Points, in no order, along strands that fork and pass close to each other.
(in the rows, 128 means zero)
Points whose rows are less than 117 apart are linked; no others are.
(1830): [151 106 134 138 117 135 122 114 160 141 146 146  54 132 139 137 109 149
 112 165  84 117 103 174 104 175 131 167 166]
(1112): [115 108 123 208 132  71 143 116 153 131  84 108 112 180 144 120 161  89
 102 145 153 132  86 119 118 110 143 125 114]
(1647): [109 130 125 138  98 158  81 122 119 152 129 125  97 149 108  59 133 124
 164 118 149 198  83 112  78 135 155  86 139]
(1346): [134 138 106 107 175 181  99 140 149 128  97 127 178 116 106 112 152  93
 137 119 151 130 101 148 150 110 132 182 125]
(107): [ 77 144  97  78 129  91 173 165  88 173 137 166 148  85 111 171 134 162
 135 125  68 129 140 142  95 173 115 131  91]
(298): [ 77 114 108 115 168 143 104 132 127 143  85  92 136 129  82  88 139 135
 141 131 120 151  60 143 109 127 159 114 105]
(1982): [141 134  32 125 179 128 144 112 131 159  51 142 146 133  77 158 173 118
 122  91 145 154 130 151  91 126 151 172 122]
(1123): [151 151  91 111 113 137 117 160  68 107 115 162 155 138  98 136 143 110
 120  70 172 147 167  89 146 118 126 102 141]
(308): [124 112 113 128 158 148 135  71 152 131  85  75 134 135 114  80 171 128
 152 123 173 140  95 135 112 114 149 130 138]
(1595): [138 130 133 109 121 145 206  99 103 133 102 162 177 120 140 153 131 167
 176 110 174 122 194  82  99 153 108 129 130]
(1122): [108 131 169 153 106 184  99 166 140 141 134 123 145 124 158  72 108 107
 182 158 134 157  55 124 122 139 143 124  89]
(1446): [ 95 129 104 125  97 133  85 134 106 124 182 107 135 132  89 107 161 143
 108  95 136 131 106 146 126  67 157  61 127]
(1633): [145 113 123 170 124  77  96  70 141 105 156  81  64 145 110 135 146 128
  80 122 141 105 170 145 155  88 143 115 176]
(933): [147 139  96 111 159 131 170 105 126 124  87 124 178 139 121 130 136 127
 170  88 192 193 160  59 121 119 112 135 101]
(1145): [153 142 115 145  67 190 130 120 111 145 155 186 131 119 143 130 140 150
 157 130 136 110 130 154 100 137 134 124 176]
(994): [149 146  93 167 103 126  93 181  86 127 112 205 134 152 127 151 148  88
 110 119 101 121 111 141 139 123 131 115 148]
(2145): [109 151 102 117 115 140 112 194  71 129 102 167 197 114 122 127 187  67
 105 103 140  89  92 134 160 106 138 104 117]
(1225): [121 130 149 119 112 152 142 128  96 151  79 153 150 113 135  93 154 111
 152 126 133 114 119 133 120 160 127 116 145]
(616): [110 102 152 170 130 130 122  89 167 119 147  66 102 146 144  99 174 120
 118 158 143  82  74 163 146  81 158 131 138]
(914): [ 88 143  76  61 162 109 148 149  89 160 113 140 123  97  79 158 117 149
 113  99  77 162 155 136 113 153 123 129  89]
(1519): [142 125 101 154  90 140 143 122 126 132 152 167 140 132 130 162 143 137
 130 123 129 113 138 148 120 104 133 126 142]
(1809): [185 130 138 152 148 128 101  98 156  70 165  97 110 141 127 150  86 127
 108 129 143 116 236 105 181 116 119 178 159]
(1738): [129 120  67 167 158 136 117 121 162 138  70 137 150 155 105 116 174  94
 143 108 171 172  74 127 107 104 157 155 107]
(1058): [128 124  85 166 165 163 100 166 158 123  76 147 181 139 127 125 163  74
 142 114 157 150  70 129 143  98 148 173  89]
(199): [143 119 134 123 153  63 162 158  99 122  79 168 138 138 139 177 101 106
 110 122 118 136 169  83 134 153 102 143 100]
(1584): [104 103 138 170  94 107 181 110 173 147 137 125 150 136 173 141 154 149
 125 154 127 117  64 142  81 113 134 118  98]
(1672): [143 119 185  93 135 123 177 124  81 128 109 144 155  97 155 147 132 131
 127 143 112  36 185 133 173 155  93 142 152]
(862): [121 107 109 195 170  99 126 107 167 127  56 104 134 170 132 113 172  77
 136 135 171 144  72 117 120 108 154 156 114]
(201): [164 133 106 207  91  93  81  84 131  81 170 113  92 156 118 163 145 115
  90 117 147 112 195 122 162  93 138 118 177]
(1131): [159 129 151 172  70 147 173  80 120 132 123 133 143 140 172 121 151 139
 174 134 187 115 164  96 105 153 116 118 167]
(1572): [ 90 105 188  97 148 103 123 144 142 123 123  70  87 133 139  93  76 136
  95 162  94 130  88 126 125 156 119 101  98]
(2006): [100 129 118 122  95 117 121 165 101 137 172 140 162 113 123 140 154 140
 115 107 124 112 117 133 132  70 137  71 105]
(1918): [111 104 165 139 122  58 185 123 145 119 139 106 158 126 187 171 132 140
 101 134 135  84 134 103 133  93 106  99  89]
(1309): [169 151  51 146 145 165  94 128 124 137 115 183  73 132  93 168 140 114
 121 132  81 106 132 188 103 155 163 179 178]
(1381): [137 143 162 164 114 114  74 155 120 106 159 123 116 155 149 106  99  74
 108 145 122 137 124 115 175 110 114 111 125]
(1485): [129 152 127 153  77 152 103 182  87 155 125 221 129 116 149 131 135  97
 146 147  81 117  95 146 127 164 127 126 145]
(2023): [114 109 147  75 125  63 159 142 102 112 156 137 131 103 132 189 100 175
 102 106 112 110 189 105 134 104 106  89 103]
(618): [ 80 134 142  83  99 160 137 132  96 165 128 140 152  91 114  84 154 140
 155 128 114 114 100 156 101 142 135  90 132]
(665): [171 135 147 121 161 164 111 136 117 125  72 147 145 122 133 107 138  72
 133 143 147  86 136 145 180 154 113 188 168]
(1666): [174 126 114 150 171 154 127 117 176 106 120 125 170 140 140 149 134 114
 150 122 169 134 147 111 156  88 119 205 116]
(721): [132 119 151  92 108  86 120 139  76 111 161 143 119 105 129 162 115 155
  94  95 118  83 199 120 162  96 114  86 140]
(1728): [128 123 114 120 163 166 136 106 159 126 100 106 190 106 131 121 189 104
 134 133 159  75  81 160 151  75 144 170 126]
(1311): [128 139 174 109  77 125 141 126 103 117 190 136 123 122 145 135  85 162
 159 119 144 163 184  74 118 140 107  81 130]
(1721): [138 103 133 114 135 109 187  97 194 140 117 116 110 123 151 142  87 179
 137 142 132 174 128 117  70 168 109 169 114]
(1593): [129 133 134 156 133  98 116 189 133 139 105 180 135 148 159 144 104  82
 103 149  91 134  88 120 135 142 117 144  94]
(1024): [193 146  63 172 127 164  90 149 125 100 131 183  77 163  99 170 109 126
 118 123  96 120 175 147 114 154 144 169 171]
(907): [166 117 100 139 184 125 120 126 146 136  80 153 101 126 120 151 122 100
 111 149 102  95 143 169 133 165 127 221 153]
(158): [188 133  84 142 159 165 113 139 125 107  74 178 137 142 113 156 128 103
 123 123 128  93 186 143 135 162 130 211 168]
(877): [132 108 112 139 135  86 184  80 163 137 115 106 117 140 122 141 115 172
 142 111 161 186 159  89  76 150 128 125 110]
(331): [ 55 108 111 140 121  78 135 155 113 157  91 130  96 143 115 124 130 145
 104 143  95 155  46 131  72 155 155  80  99]
(341): [161 122 153 124 186 120 143 135 136 113  77 129 166 130 150 126 123  75
 135 140 145  91 144 116 187 123 110 188 122]
(172): [120 128 114 124  83 127  97  85 103 128 179 105  99 130 104 112 154 151
 121 103 153 135 143 146 118  88 159  58 161]
(293): [143 129 125  99 101 129 118 122  87 111 176 135 103 121 107 151 102 168
 118  97 130 115 210 118 129 121 132  94 158]
(47): [151 139  55 126 122 123 106 176  74 120 109 174 150 144  98 160 152 101
  98  85 126 135 149 129 139 114 134 111 134]
(1511): [134 118  71 112 151 102 163 123 140 143 133 153 136 113 104 199 151 159
  87 127  94  83 163 185 114 113 133 161 132]
(1486): [139 112 100 172  95 121 115  74 189 122 201 103  85 143 123 144 143 162
 107 145 126 137 110 166 104  77 148 134 139]
(753): [ 59 102 147  95 161  73 159 140 108 137  96  98 140 112 108 129 126 139
  99 133  83 109 104 134 118 130 139  91  83]
(1741): [168 153  86  92 172 164 132 145  98 127  79 162 162 116  95 157 130 112
 127 103 137 102 184 137 148 160 121 192 149]
(1293): [165 143  90 107 143 169 106  53 156 122 128  76 100 129  76  95 138 147
 149  93 182 167 167 134 117 113 150 132 169]
(977): [104 134 151 142 114 116 141 150 101 116 101 119 191 131 160 118 167  95
 130 121 167 100 105 101 150  82 124  66 106]
(2052): [ 91 144 186  90  94 154 144 173  93 165 141 166 148  84 157 110  97 135
 154 155  85 112 110 127 127 175 101 123 103]
(1560): [157 114 119 164 153  43 128 145 128 115  84 138  98 175 130 156  97  91
  88 129 120 153 150  91 136 145 119 144 115]
(706): [ 93 124  61  84 159 107 152 131 109 156  94 126 117 126  57 134 130 157
 120  84 115 194 139 121  84 135 145  97  92]
(295): [115 164 126 111 113 194  90 180  97 150 137 181 151  87 120 116 149 101
 147 145  92 104  99 171 148 147 123 147 136]
(711): [ 97 103 179 128 135  69 103 146 138 122 134  82  44 156 134 104  88 125
  63 155  83 112  86 146 132 151 123  95 124]
(77): [ 64 119 129 110 153  59 124 157  87 152  95 129  99 129  96 126 120 128
  76 139  56 121  87 147 103 149 139  93  99]
(1371): [111 134 168 146 105 166 173 133 122 163  72 158 181  92 173 102 162 109
 194 143 159 111  86 127 111 164 120 144 126]
(1269): [106 115 142 155 115  55 100 153 118 122 137 127  49 170 126 129 102 114
  63 149  79 144  88 137 113 140 130  85 127]
(1130): [ 80 103 160 124 125  87 153 136 125 135 142 118 151 103 147 145 163 145
  84 152  91  49  99 183 131  90 140  97 108]
(266): [132 142 125  79 165 135 178 103 107 107  96 113 192 118 132 140 151 127
 181  90 203 140 162  64 147 108 105 109 115]
(1725): [122 107 179 108 150  90 171 105 147 132  93  79  99 141 157  90  87 142
 140 141 131 168 123  90 114 178 103 128 110]
(1108): [104 127 142  82 193 110 145 130 115 130  65 100 152 112 115 101 129 106
 127 126 131 123 118 120 153 136 121 127 103]
(2139): [ 78 128  85 122 160 124  84 142 106 158  85 129  87 131  63  97 152 117
 108 128  95 143  59 168 100 134 174 114 130]
(1938): [ 80 133 135 103 113 155  64 160  79 135 135 117 104 129  90  67 132 111
 113 127 113 128  72 148 128 115 152  63 133]
(760): [ 88 147  79  69 182 144 111 173  88 133  84 114 176 104  63 119 156 108
 114  83 126 138 111 129 145 123 139 136  92]
(474): [135 120 142  82 141 122 157 145 148 116 169 152 120  96 144 181  75 176
 101 150  75 117 160 139 120 163  89 176 118]
(896): [147 146 130 104 106 135  88 145  68  91 131 128 155 130 122 110 159  80
 113  74 184 100 162 104 176 107 129  83 171]
(1853): [142 131 102 134 164 138  94 129 159 133 108 117 110 146 102 102 106 105
 142 121 145 200 124 115 128 125 141 158 111]
(1767): [134 140 130 110 113 144 123 151 125 133 182 177  74  95 124 176  93 175
  97 143  30  94 153 178 105 179 124 141 178]
(164): [190 136 105 139 139 151  97 146 136  86 154 158  96 141 112 160  78 142
 118 126  95  96 210 135 153 147 122 182 167]
(1851): [170 129  77 112 165 147 146  98 186 116 155 114 115 130  99 194  89 190
 115 113 127 130 192 154 105 105 146 191 135]
(1288): [ 77 104 183 133 122 105 148 150 173 115 159  57 142 130 177 137 107 146
  94 170 112  99  55 128 117 119 116  88  70]
(202): [125 108 131 137 182 131 131  98 169 126  84  82 132 149 124  90 119 124
 159 135 145 171  97 107 122 127 142 165  98]
(1545): [154 113 150 142  84 125 130 108 168 121 170 123  42 139 163 129  94 170
 109 172 100 157 117 148  78 196 105 144 170]
(1104): [112 122 178 118 114  85  90  98 104  94 171  54 109 112 136 106 130 134
 108 103 151  99 170 111 181  72 117  52 141]
(1881): [135 117 106 216 108  52 119 106 135 117 121 122 111 175 141 156 163  90
  93 123 152 142 131 106 135  96 139  98 130]
(33): [ 92 115  93 124 119 118 135  92 109 158  97 124 113 133  98 105 181 146
 116 117 132 123  94 161  75 116 160  86 139]
(140): [116 109 124 142 114  45 134 139 126 128 130 137  73 162 127 136  99 142
  85 132  94 173 114 110  85 163 122  91 122]
(1451): [175 119 120 181 160  59 102 109 151  89 116  98  98 170 124 147 108  87
  91 123 138 149 178  95 176 117 123 160 139]
(1777): [145 115 145 140  95 105 190 107  91 122 100 161 165 135 169 149 149 138
 157 117 174  99 178  82 115 138 109  96 142]
(940): [109 130 139 137  96 112  53 162  91 118 175 128  82 144 110  93 115 107
  94 128  98 132 105 138 154  96 146  55 142]
(1500): [109 138  96  77 138 144 157  91  95 139  62 113 177  97 107 107 221 110
 127  90 179  71 100 150 123 131 142 125 173]
(587): [154 137 152 110 146 180 119 107 137 105 116 111 183 115 142  89 173  80
 142 129 172  63 104 150 188  96 127 152 164]
(311): [152 132 155 164 157 142 128  54 191  99 113  42 123 145 143  83 138 108
 166 141 176 165 127  97 170 116 122 166 137]
(297): [102 119 142 157 113  68 142 161 119 134 109 152 132 153 156 151 126  98
 101 137 106 116 100 122 126 122 116  99  96]
(1071): [ 68 120 151 105 114 137 100 140  90 149 122  96 100 137  99  62 106 149
 135 135 105 152  72 129 100 141 155  59 114]
(558): [146 132 123 109 130 126 143 107 132 103 176 111 149 129 120 162 100 173
 145  99 168 156 205  86 142  97 111 124 108]
(459): [153 119  70 165 126 132 114  93 196 122 193 122 123 144 109 175 147 148
 104 128 129 121 129 167 124  54 159 157 132]
(25): [158 126 170  92 153 183 134  90 133 122 121 103 128 111 133  85 122 133
 156 143 155  92 158 148 167 137 114 174 164]
(367): [143 124 102 101 152 156 135  79 143 131 120  99 145 122 100 107 153 137
 138 106 167 130 135 142 127  96 145 135 145]
(1038): [ 67 128 131 105 106 114 126 162 104 133 170 137 165  92 117 148 156 137
  92 130  83  73  92 175 142  75 146  82  98]
(517): [184 147 126 160  95 200  96 101 151  87 189 145 113 137 131 136 114 146
 142 141 137  71 200 153 150 126 133 164 195]
(137): [119 129 154 149  80  93  97  91  98 114 176  85 103 132 121 108 140 134
 102 108 155 134 157 112 148  86 134  51 155]
(2126): [146 137 147 113 126 125 121 107  94  90 123  97 163 130 131 109 158 102
 136  90 199 120 167  81 167 102 115  84 157]
(716): [148 115  97 164  84 140 138  85 160 140 167 163  62 137 142 158 138 163
 117 152  99 114 108 176  67 149 148 142 168]
(727): [159 122 179 170 144 111 148  70 176 102 123  49 112 132 162 104 138 113
 134 150 158 111 150 113 189 113 116 156 145]
(1119): [141 126 156 109 165 132  99 128 107 134  56 118 110 140 116  72 133  72
 121 135 139 113 119 141 170 155 128 152 165]
(912): [135 108  69  99 164 104 164  96 164 135 133 123 113 116  91 187 115 189
  95 110 104 125 173 172 103 109 139 163 121]
(2054): [ 82  97 114 144 167  85 146 119 141 158  74 118 120 125 114 142 174 117
  86 161  91  76  74 183 119 118 152 153 119]
(1720): [127 115 178  93 134 129 170 111 102 129 119 115 170  97 160 121 157 131
 138 134 140  42 152 147 160 102 105 111 142]
(94): [130 128  88  91 131 116 153 112 122 150 119 128 116 137 105 133  95 172
 147  89 144 209 153  87  82 138 135 103  96]
(79): [161 137 117 103 139 155 119  78 160 110 186  89 113 125  98 136  96 182
 145 107 158 168 204 105 139 109 131 141 138]
(1786): [124 122 127 138  84  88 134 157 127 129 170 170  74 138 151 152  92 159
 105 127  74 172 109 114  74 168 114  77 131]
(1246): [181 112 126 137 178  94 115 115 156  99 124 108 109 149 124 158  88 119
 107 140 127 131 190 116 173 122 116 190 132]
(1423): [167 128 117 167 136 116 127 128 130 100 119 130 162 158 140 139 138  89
 138 114 170 150 155  82 155 103 116 144 124]
(509): [131 131 156 105  90 178 103 121 113 153 173 156  80  98 128 100 117 146
 133 150  77  87 115 195 122 152 133 122 173]
(1925): [168 136 118 138 124 105 131 140 120  78 160 144 133 151 124 192  79 157
 130  96 157 149 237  57 150 126 104 147 117]
(264): [127 131 149 159 140 160 117 128 173 103 149  97 169 137 154 103 128 109
 169 138 154 151  93  97 149  90 127 137  91]
(123): [150 114 178  75 176 159 119 101 123 131  86  90  89 114 119  60 119 108
 133 145 128  91 145 160 172 155 120 168 169]
(1621): [123 148 102  59 153 147 117 143  77 121  96 120 159 114  83 107 149 109
 121  70 162 145 140 112 149 123 137 107 129]
(224): [149 143 139 194 132 131 104 105 168 104 146  93 166 144 149 121 139  79
 143 124 173 170 129  83 178  85 116 144 111]
(797): [153 118 103 176  54 133 164  96 171 123 190 171 112 133 162 180 135 180
 137 143 116 107 133 144  64 133 123 131 152]
(577): [134 133 163  99 132 189 123  88 163 140 161  90 127 108 135  69  95 159
 195 132 160 180 128 112 127 130 133 146 128]
(873): [124 145 119 174 105 157 104 158 148 131 158 145 171 148 141 117 138 104
 159 125 159 175  89 105 134  93 134 121  90]
(1128): [141 148 198 141 116 178 112  91 140 121 134  67 126 126 171  52 133 106
 181 146 173 132 116 104 174 127 116 123 150]
(544): [ 84 107 137 159 110  87 193 130 161 138 124 118 186 134 174 148 146 143
 137 140 132 127  67 103  86  99 135  83  57]
(1962): [156 134 123 108 137 182 148  43 166 144 127  71 112 127 120  76 124 161
 189 113 187 176 149 116 105 137 132 143 159]
(1194): [116 158 121 100 142 162 121 183 109 157 142 170 178  79 123 150 147 111
 136 144  84  93 127 167 158 139 118 184 113]
(562): [174 142  81 146 140 128 124 169 131  89 170 168 136 152 114 194  77 146
 126 102 126 160 197  86 149 116 113 162 108]
(1067): [111 109 122 105 114  51 189 148 123 118 154 152 128 102 142 206 107 184
  83 119  92 119 156 113  96 126 106 102  90]
(2087): [104 127  89  93 136 137 123  88 109 154  76 113 129 125  83 102 208 120
 108 104 151  93 101 173 104 129 162 113 175]
(393): [177 128 156 198  75 149 151 101 134 128 108 154 119 146 178 114 138 116
 167 155 162 122 141 116 114 171 122 156 170]
(1357): [ 87 151 143  75 121 110 147 189  61 159 133 172 155  83 125 149 118 127
 132 133  69 107 139 129 131 167 104 121  96]
(1080): [131 138 155 100  91 130 121 145  84 137 147 153 105 131 127 112  83 136
 143 121 124 155 166  94 120 164 104 101 140]
(1874): [153 123  79 146 141 146 129 100 142 157  86 159  82 131 106 136 143 117
 124 147 112 109 118 178  90 159 153 185 168]
(368): [ 92  87 162 141 102 117 139 105 141 126 166  74 122 122 144 120 169 150
 100 150 123  50  85 176 139  64 147  83 127]
(1648): [171 128 112 120 143 129 114 154 132 104 158 168  78 124 123 174  83 136
  97 145  48  95 165 166 129 166 120 175 164]
(10): [148 127 198 107 142 156 153  93 138 120 113  75 118 121 170  73 122 130
 187 152 158 120 139 105 166 151 105 142 146]
(947): [ 89 100 145 129 178  68 155 137 128 125  72  90 142 144 127 116 129 113
 112 138 124 120  90 111 133 109 139  97  86]
(20): [155 156 107 100 116 210 119 121 122 147 138 161 135  98 104 122 126 145
 160 124 142 114 153 159 118 151 126 163 168]
(638): [105 149 167 115 125 193  83 165 110 124 123 104 168 123 139  56 112  96
 188 125 154 173  72  85 150 127 132  90 106]
(790): [121 126  93 138  98 116 106 138 125 141 166 160  66 134 114 149 115 148
  97 125  61 147  88 157  83 138 149  94 141]
(1924): [101 154  99  84 156 150 144 155 106 143 129 141 209  84 109 158 184 121
 125 122 115  88 130 163 150 115 123 170 105]
(594): [100 126 168 144  97 170  95 140 165 141 160 111  90 124 147  72 101 144
 149 168 104 148  45 150 103 152 142 126 116]
(1855): [134 103 132  93 155  94 190 119 185 127 137 135 128 114 145 178  80 182
 109 140 106 150 147 115  96 158  97 179  96]
(1157): [111 109 127 158 114 143 151 102 166 162 109 136 130 124 144 114 169 130
 146 152 126 108  71 170  90 122 148 152 121]
(1983): [101 130  92 142  90 149  95 136 135 157 144 145  87 143 102  94 112 142
 154 121 107 205  66 125  60 147 157  93 115]
(788): [155 126 117 138 150 148 171  90 163 141  88 123 155 141 139 119 122 138
 200 113 189 195 147  75 102 147 116 160 120]
(1602): [144 120 155  82 153 113 150 128  99 126 108 147 124 100 124 149 101 135
 111 143 107  80 192 132 145 156 110 159 144]
(176): [109 122 135  90  91 102 197 134 129 133 179 167 150  92 152 201 111 209
 117 126 103 126 149 119  77 151  91 114 101]
(111): [ 97 138 195  72 128 183 101 151  98 136 136 109 144 106 139  54  91 121
 175 142 127 145 105 105 144 145 122  97 105]
(2069): [131 126 152 162 127 158 155 129 159 149  88 137 170 123 170 113 154 103
 176 151 153 123  86 129 122 130 130 166 112]
(1539): [112 143 202 122 137  94 108  91 128  93 162  18  99 123 154  94 104 123
 128 125 150 129 158  87 194  99 112  74 118]
(571): [171 126 120 131  94 164 135  72 141 115 177 124  97 127 126 153 121 178
 132 133 129  72 190 171 116 115 139 140 191]
(539): [145 113 124 180  62  99 170 122 143 123 157 178 151 138 169 188 145 154
 125 140 127  82 140 141 102 117 122 124 138]
(762): [151 138 154  62 156 143 156  98  91  88 119 104 170 107 125 132 141 131
 166  95 195  98 195  78 177 109  95 113 153]
(839): [117 148 165 108 111 137 126 167  72 118 127 147 186 126 153 116 139  85
 136 111 152 108 131  87 169 103 106  70 109]
(2185): [130 153 114 120 111 144  66 144  91 132 118 129 101 168  94  67 123  92
 140 103 146 199 121 101 122 142 141  82 144]
(533): [143 130 133 134 159 124 129 166 131 133  98 160 164 120 146 145 120  92
 135 144 124 123 123 121 152 123 115 170  98]
(1759): [ 95 103 153 180 110  49 163 135 144 128 125 104 131 151 177 150 145 111
  84 143 120  87  96 125 130  93 126  74  90]
(1960): [170 116  93 166 143 145 124  89 195 119 161 116 147 143 130 154 150 128
 128 140 157 118 137 157 144  63 139 195 133]
(280): [125 130  94 126 183 115  94 177 144 134  93 141 105 146  96 119 101 101
 109 123  98 182 100 126 129 133 135 170  95]
(845): [169 134 140 156  99 179 137 131 126 155  80 183 132 131 153 119 124 119
 186 138 164 138 136 118  98 194 117 167 159]
(1634): [ 74 101 110 139 108  82 146 107 118 163 111 128  70 135 103 122 162 158
  97 141  98 114  69 168  66 141 157  84 142]
(76): [ 92 116 187 135 138  92 149 160 150 118 114  88 122 148 183 124  86 111
 110 163 113 130  81 101 122 153 107  99  73]
(1268): [177 131 100 111 157 140 120 120 189 104 182 111 105 136  98 168  57 171
 120 116 129 171 194 110 134 120 124 186 120]
(114): [ 81 116 132 136 139 112 178 132 126 130 104 104 204 132 155 134 168 129
 156 113 162 130  90  90 113  79 136  59  68]
(1277): [156 132 113 216  97  76  85 136 118  88 166 133 123 162 139 171 136  84
  90 116 142 133 159 100 172  83 126 101 141]
(2040): [140 147 189 116  96 125 130 127 141 101 192 115 108 126 162 126  54 153
 146 143 136 181 167  63 134 156  84 121 116]
(1650): [135 149 103 149 110 142 140 186  93 130 107 191 208 128 138 157 171  90
 130 108 155 116 117 108 147 100 115 129 110]
(1198): [ 97 141  47  96 162 162 132 122 123 161  82 115 154 108  61 125 185 132
 127  95 135 144  97 164  85 121 160 137 113]
(1805): [154 138 107 172  75 120 106 155 119 135 147 191  86 159 145 146 104 120
 132 123  90 178 124  99  84 168 129 104 152]
(2152): [124 130 159 192 112 100  90 138 163 110 154  90  84 169 159 113 114  91
  96 157 121 136  89 122 149 122 127 121 121]
(1810): [126 112 178 181 132  69 122  98 160 110 130  50  85 150 157 111 132  99
  93 144 139 109 123 119 176 106 120 117 130]
(2168): [152 151 136  94 104 208 100 115 123 155 152 152  84 107 117  96  98 155
 156 139  99 121 147 178 113 176 129 150 186]
(1916): [ 78 137 176  78 117 198 115 143 105 152 134 110 150  85 119  58 129 135
 170 148 112 124  77 148 124 143 131  99 118]
(802): [139 128 108 169 102 104 154 151 169 102 204 155 170 137 160 197 114 154
 128 117 136 170 141  80 125  76 108 131  75]
(1473): [147 121 157 105 131 135 183  90 128 114 150 129 152 123 140 149 100 172
 164 116 171 132 206  81 129 132  98 133 135]
(1172): [122 112 149  87 174  73 161 111 115 126  78  97 110 131 118 108  97 133
 129 114 139 155 159  87 134 147 117 116 111]
(445): [127 133 147  63 180 137 157 114 113 138  92 122 154  91 116 130 118 137
 141 122 130 114 175 126 151 147 109 155 127]
(855): [134 137 154 110 105 122  87 144  62 133 117 134 101 143 115  67 112  98
 131 113 140 158 147 100 145 150 125  76 147]
(19): [185 141 145 172 115 164  77  95 146  89 170 113 104 150 137 124 112 114
 127 142 152 109 199 129 185 129 120 166 178]
(1911): [172 138  80 178 117 115 131 150 175  96 185 168 154 156 137 200 101 144
 124 118 131 168 159  96 131 101 111 169  99]
(522): [131 142  90 142 136 118 100 202 122 142 108 191 114 128 110 148 101 103
 125 122  70 173  96 122 130 158 123 161  95]
(423): [ 76 123 176 130 108 114 137 174 139 149 129 136 128 105 170 133 105 128
 101 182  60 105  55 162 104 175 112 125  84]
(221): [111 149  90 114 117 165  81 172  92 127 129 157 162 107  95 109 179  94
 103  96 131 106  87 168 144 103 151 108 136]
(1229): [119 141 149  79  91 157 110 146 120 139 217 161  88  88 122 134  81 183
 113 143  48 108 131 168 122 151 117 114 157]
(1586): [155 142  96 126 128 112 141 166  86 144  72 201 134 141 128 163 102 112
 126 109 111 150 171 101 113 183 118 145 132]
(1212): [151 143  60 104 187 119 136 124 104 141  45 137 134 125  73 162 153 106
  97  97 130 116 168 152 118 150 144 173 149]
(1191): [146 148  90 185  91 155 110 164 125 124 124 179 190 143 144 145 181  86
 150 106 172 145  97 105 128  93 123 131 111]
(1864): [149 113 112 144 125 101  97  90 154 116 167  96  76 149 106 119 118 136
 100 135 123 148 139 151 141 101 147 124 157]
(1901): [132 143 176 110 128 122 123 165 140 121 146 145 128 129 162 122  59 115
 145 144 120 176 130  80 140 155  93 143  91]
(138): [122 127 155 166  66 141 103 119 173 132 186 123  48 137 157  96 103 152
 132 168 101 173  59 155  80 171 124 128 141]
(2011): [122 118 176 119 122 118 166 131 131 131 140 129 163 111 172 133 120 131
 133 141 121  91 131 121 144 106 110 121 113]
(319): [ 96  89 132 168 174  92 134 110 166 129 103  79 118 153 126 132 172 116
  88 159 123  77  68 165 132  77 160 145 108]
(1332): [ 55 121 119  98 134 160  93 153 111 147 120  98 145 124  79  83 107 164
 152 136 119 177  49 118  90 135 171  80  84]
(338): [ 75 150  67  56 172 153 144 139 100 154  96 109 184  82  80 134 180 137
 139  89 135 135 123 149 107 141 138 132  96]
(1798): [ 99 145  76 116 132 137  82 169  82 141 119 158 110 122  72 121 170  99
  93 108  88 119  80 174 123 125 157 105 137]
(810): [120 140 186 134 125 122  75 173 122 114 156 114 108 146 151  85  62  95
 128 146 109 165 112  85 156 131 115  98 102]
(738): [114 154 185 146 122 142  97  94 139 106 152  43 120 126 151  63 111 104
 161 135 162 162 129  76 179 111 113  80 124]
(1443): [177 147 111  97 120 167 102 101 108 101 163 119 104 123 101 145 112 168
 119 106 147  97 223 144 136 114 132 122 186]
(1902): [106 107 165 102 134 173 121 111 179 139 147  80 100 114 131  62  93 165
 162 157 122 164  79 144 101 151 136 146 115]
(43): [101 126 108  99 157 100 176 142 115 151 116 144 182  91 112 179 157 136
 113 134  94  80 149 165 137 123 112 154 105]
(1656): [141 141 173 141 144 166 123 108 141 109 109  80 165 126 169  73 163  74
 172 136 188  97 104 114 183 109 124 127 141]
(1457): [107 134  85 144 110 163  87 154 132 141 155 164  90 135 101 114 133 126
 135 131  87 175  63 152  99 126 157 118 120]
(1574): [119 143 135  76 109 130 171 144 104 146 174 174 137  84 131 192  97 196
 134 129  78 106 186 135 105 170  97 133 122]
(516): [ 88 129 184  98  89 147 142 153 128 158 171 145 127  85 157 113 104 163
 128 175  67  99  86 167 112 163 110 125 121]
(720): [164 138 120 173  92 147 104 134 117 146 111 175  88 154 137 106 110 105
 167 139 141 178 118 109  98 181 129 134 161]
(1151): [ 80 111 142 131 141 102 145 157 143 156  93 132 116 108 146 137 136 122
 101 176  71  94  65 178 106 167 129 161 105]

A fork is a point with three links, a tip a point with one. Leave the first point through the second and follow the links. Name the first fork or tip that comes.
(201) / (1277) => (1128)
(907) / (158) => (1123)
(1574) / (176) => (1586)
(1983) / (1647) => (311)
(297) / (1759) => (1108)
(1112) / (1881) => (940)
(2168) / (20) => (594)
(1194) / (1924) => (558)

Follow the links from the first point to the second, and from the first to the third. Name the last point that the two ways share.
(1288) / (562) / (2040) => (1786)
(1759) / (1738) / (577) => (1593)
(123) / (1864) / (368) => (1128)
(1346) / (1108) / (308) => (1593)
(368) / (1672) / (459) => (1128)
(839) / (1293) / (20) => (594)
(762) / (720) / (1648) => (1123)
(76) / (1911) / (1901) => (1786)
